Each scene shows the same named points in several views. A view is turned or mirrored, shifted and resized as a whole, has a little noise and may leave points out.

Scene 1
View 1
Z227: [ 15  -3  -7   2  -4 -11   5  -7  -6  -4   4  -6  -7 -14  -2 -11   4  -8
 -14   7]
Z753: [ -3 -14  -9   1   3  -5  11  -1  -3  -2   1   4  -2  -5   3   4   0 -17
  -2  -4]
Z807: [ -7  -2   4  -1  -1   5   0  10  13   6  12 -12  -9  -4   5  -1   9  -9
   6   1]
Z758: [ -4 -14  -9  -2   0  -2  10   9  -3  -4  14  -3 -11  -2  11  10  -3 -23
   2  -6]
Z80: [  3   5  15  -8   9   7   1  11  11   3  10 -11  -6  -2   9 -10  11 -10
  -4  -6]
Z631: [  8   7   9   2   4  -2   3  11   7   3  12 -12 -11   0   4 -13   5  -7
 -10  -2]
Z835: [ -1  -2  -7   2  -1  -2  11   5  -5  -2   2  -1  -3   1   4  -3   2 -20
  -5   1]
Z757: [  6  -2  -2   0   2  -3  12   9  -4  -4  12  -6 -11   2  10  -3   0 -19
  -9  -5]
Z971: [ -8   1  14  -6  16  10   7  12  13   7   3  -1   0   5   9  -5  10 -13
   2 -13]
Z342: [ -4   4   0   1  -4   6   8   0   5   3   1  -6   0  -4   2 -10  13 -13
   0   8]
Z377: [ 10  -2  10  -1  14   0  22  -1   6  -2   9   1 -11   1  12 -12   5  -6
 -11 -15]
Z368: [  9   8  10  -2   6   4  15   5   2  -2   8  -5  -8   4  11 -15   8 -14
 -11  -5]
Z924: [  7   5   3  -5  -8   3   2  13   2  -3  21 -19 -16  -3  12  -7   7 -18
  -5   5]
Z509: [  6   8   4   3   7  -2  10   4  -2   1  -1  -2  -1   3   1 -15   5 -13
 -13  -2]
Z213: [ -6   3   3  -8   2  11  12  10  -2  -1   5  -3   1   7  14  -2   9 -28
   0  -2]
Z566: [  0  -7   3  -2   5   1   5  -3  11   4   5  -4  -4 -11   2  -6   9  -3
   0  -1]
Z216: [ 26   6  -5  11  -1 -16  22   2 -15 -10  11  -5 -19   4   5 -18  -8 -14
 -28  -2]
Z870: [  3   4   0   3   1   1  12  -8   4   3  -4  -1   1  -7  -2 -15  13  -5
  -8   5]
View 2
Z924: [  1   6  27   0  12 -13   4 -10   3   1  -2  -1  -4   4   3  13   3  -3
  -2  -3]
Z631: [  1  13  12  -1   0  -6   3  -6  -3  -3  -9  -4  -4  10  -3   0  -3   0
   0 -10]
Z368: [-1  3  7 -6  4 -4  2 -5 -3 -7 -8  5  4  5  1 -3 -6  8  7  1]
Z758: [-13   0  24 -16  23 -25   4  -7   1  -5  -2  -6  -1  -7  -2  -6 -13   4
 -21   2]
Z216: [ -1   8  11  -7 -11 -12   0   4  -5   5   8 -10   7 -30 -14  -4 -13   0
  22   2]
Z342: [ -6   8  19  -4   5  -5   9  -9  -2   9 -13   4  -6  15  -1 -11  -2  10
 -10  13]
Z835: [-13   3  19  -9   8 -13   7  -7   0   4  -7  -2  -2  -4  -2 -15 -10   7
 -10   8]
Z213: [-14  -7  19  -8  19  -8   6 -14   5  -7 -13   9  -1   5  14  -9  -5  10
  -8   8]
Z377: [  3   4  -2 -15   7  -9  -2   2 -10 -14  -5   3   9   7  -8  -4 -15  13
   3  -1]
Z757: [ -8   2  17  -9   9 -16   3  -5   0  -5  -3  -3   2  -8  -1  -4 -10   3
  -3  -1]
Z753: [-17   4  16 -12  11 -21   6  -4  -4   1  -5  -5   1  -1  -8 -19 -18  11
 -22   9]
Z566: [ -3  11  12  -6   6 -13   5  -2  -8   1  -7  -2   0  21 -10  -8 -10  11
 -20   4]
Z509: [ -9   7   7  -3  -5  -3   6  -5  -4   1 -11   0   1   3  -1 -16 -10   8
   2   3]
Z80: [ -1   7  10   0   7  -5   3 -10  -2 -11 -12   3  -1  22   6   3  -3   5
  -6  -9]
Z227: [ -6  12  18   5  -9 -17   6   0  -7  14   5  -7   4  -1 -16  -6 -12   6
  -5  11]
Z870: [ -5  12  10  -2  -6  -4   7  -2  -8  11  -9   3   0  15 -11 -16  -8  14
  -6  15]
View 3
Z80: [ -1  22  15  -1 -27 -25   8   4 -16  10  -8  21 -10  -3 -27  -4  -4   5
   2  25]
Z757: [ 17  10  19   6 -15   5  -7  -9 -15  -4   3   1  -4 -11  -2  -1 -13 -13
   4  21]
Z566: [  4  -9  12   0  -5 -18   5  20  -9  16   9  10  -5  -7 -17  -5   3   9
  17  26]
Z758: [  9  -8  25   0 -13   6 -12  -6 -20   9   9   7   4 -25  17   9  -2 -24
  11  32]
Z971: [  4  19  13  -9 -18 -35  12  21 -25   5  -9  28  -8 -22 -26   7   3 -15
   2  24]
Z216: [ 42  14   8  19   2  31 -13 -22   0 -30   8 -27 -11  11 -15 -16 -31  -5
   6   8]
Z835: [ 24  -7  22  10 -10  -2   0   7 -19   4   8  -1  -1 -20   1   0  -6  -9
  -4  13]
Z924: [ -8  14  24  12 -30   4   1 -24 -17  13  -4  12  -4   4   0 -14  -8   8
  -1  17]
Z807: [ -8  -3  22  -1 -20 -13  14   1 -22  22  -2  27   5 -10 -11  -9   7   2
  10  24]
Z377: [  8  22  -6  -2   0 -11  -7  14  -6 -17   1   2 -20  -4 -24   2  -8 -15
  16  23]
Z753: [ 25 -19  20   2  -3  -5  -7  17 -15   9  16  -2   1 -25   4   8  -2 -12
  10  27]
Z342: [  8  -6  16  15 -12 -14  13  19 -19  14   4   9  -5 -11  -8 -11   4  11
  -8   3]
Z631: [ 10  14  15   3 -18  -7  10  -7 -11   2  -5  13  -4   5 -31 -15 -10   7
   7  19]
Z368: [ 11  25   6   9 -14 -10   0   5 -14 -10  -5   4 -17  -2 -20  -4 -11  -4
  -3  12]
Z870: [ 20  -9   7  14   1 -15  11  29  -8   6  11  -3 -12  -6 -20 -12   0  18
  -1   3]
Z227: [ 27 -15  18  16  -5   6  -5   4   2   8  19 -18  -6   5  -8 -13 -14  23
   8  17]
View 4
Z342: [  1   8  -3   9 -14   1 -10  -9  -1   8  -1  -3 -12   0   8  18  -2  -1
   0  -7]
Z870: [ -3  12   0  15  -4   1 -13  -5 -10  13   4  -3 -11  -3   5  22   0   2
   3  -9]
Z971: [ -7  -2   3  -7  -9 -12  -9   9   5   8   2  -4 -13   8   5  20 -17 -10
  -6  -8]
Z368: [ -4   0  -5   8  -2  -4 -13   1  -4   5   4  -9 -10  -9   9   9 -19  -6
  -5 -19]
Z509: [ -7  -1  -4  14   1  -1 -17  -2  -3   7   1  -3 -13  -8   7  18 -12   3
  -1 -11]
Z566: [-12  13   4   4  -6  -6  -3  -5  -1   7  10  -5 -11   5   6  16  -1  -1
   3  -8]
Z213: [ -1  -7  -8   0 -14   1 -11 -11   6   6  -2   0  -7   5  10  14 -17  -9
 -15 -11]
Z377: [-13  -1   5   6   5  -5  -7   7  -8   8  14 -10  -3  -4   5  10 -17  -5
  -7 -21]
Z835: [ -9  -5  -4  12  -5   4  -7 -13   4   3   3   1  -5  -1  11  14  -7   5
  -7  -8]
Z757: [-13  -6  -5  11  -1   0  -5 -10   5  -2   6  -5  -6  -5  13   5 -16   1
  -7 -13]
Z631: [ -9   7  -3   9  -4 -10  -8   2   2  -2   2 -11 -17 -10  12   8 -15  -1
   6 -12]
Z758: [-17  -8  -1   5  -6   2   6 -18  12  -4  10   1   0   6  14   5  -9   3
 -11  -8]
Z924: [ -5   8 -11   7 -14  -5  -3 -14   8  -7   1 -11 -14  -8  18  -3 -16  -5
   0 -15]
Z227: [-14  12  -7  23   4   3 -10 -20  -6   3  10  -3 -10 -11  10  10  -1  10
   6 -11]
Z216: [-12  -7  -6  35  16   8 -12  -6  -9  -2   7 -12  -2 -30  14  -1 -17  13
  -1 -23]
Z807: [ -7   9   0   0 -16  -8   2  -4  10  -1   2  -7 -15   5  12  10  -7  -4
   4  -4]
View 5
Z368: [ -6 -10 -23   2 -12  -1 -17   6   6 -16  10  16  -5   6  -8   7   5   4
   7  -2]
Z757: [ -9  -9 -28  -2 -15  -4 -11  14  -4 -19  -1   8 -11   6   1  11   9  -6
  -6 -11]
Z924: [  1  -8 -21 -17  -8   2 -20   0  -7 -19 -14  16 -15   2  -5   8  21  -9
   3  -1]
Z213: [-10  -3 -29  -8  -9  -4 -23  11  -5 -11  15  -5 -13   6   6  -1  22   5
  11  -9]
Z835: [-11  -2 -21  -6 -13  -8 -11  17 -10 -12   5   1  -1   5   3   3   8  -5
  -4 -18]
Z227: [-10  -3  -1  -7 -14  -6  -5   7  -9 -16  -6   7   9   8 -13  13  -5 -18
  -7 -19]
Z971: [ -7 -12 -27   8 -17   0 -40  12   1  -6  20  15  -5  -2  -1  -3  24  11
   7 -18]
Z509: [ -3  -6 -13   2 -12  -2 -13  15  -2 -14  15  11   4   9 -10   0   1   2
  -1 -11]
Z216: [ -6  -9 -22   2 -14  -6  18  16   3 -30  -6  19  -2  14 -10  19 -21 -12
 -16   3]
Z631: [  3 -12 -15  -1 -13   3 -22   8  -2 -16   0  27  -1   2 -12   4  12  -2
  -3  -6]
Z807: [ -4  -6 -19  -9 -13  -2 -35   6 -11  -7  -4  19  -2  -8  -1  -2  27  -3
   2 -20]
Z80: [  0 -14 -18   1 -14   5 -36   3   1 -11   8  20  -6   2 -10   3  21   3
   7 -10]
Z566: [-14  -6 -11  -1 -18  -6 -32   4  -4  -5   3  15   8  -5  -6   6  12  -7
   2 -27]
Z870: [-11   1  -3  -4 -12  -9 -17   6  -3  -7  12  12  16   1 -11   0  -1  -2
   6 -19]
Z377: [-17 -13 -29  14 -22  -6 -20   5  13 -14  10  21  -2   1  -7  15  -1   3
   3 -11]
Z753: [-20  -3 -22   0 -19 -11 -17  19 -11  -9   4  -2   1   1   6   8   8 -10
  -7 -33]

In a view up to two points have been moved. Name them for each view, in the order of its rows, or write none.
view 1 -> none
view 2 -> none
view 3 -> none
view 4 -> Z216
view 5 -> none
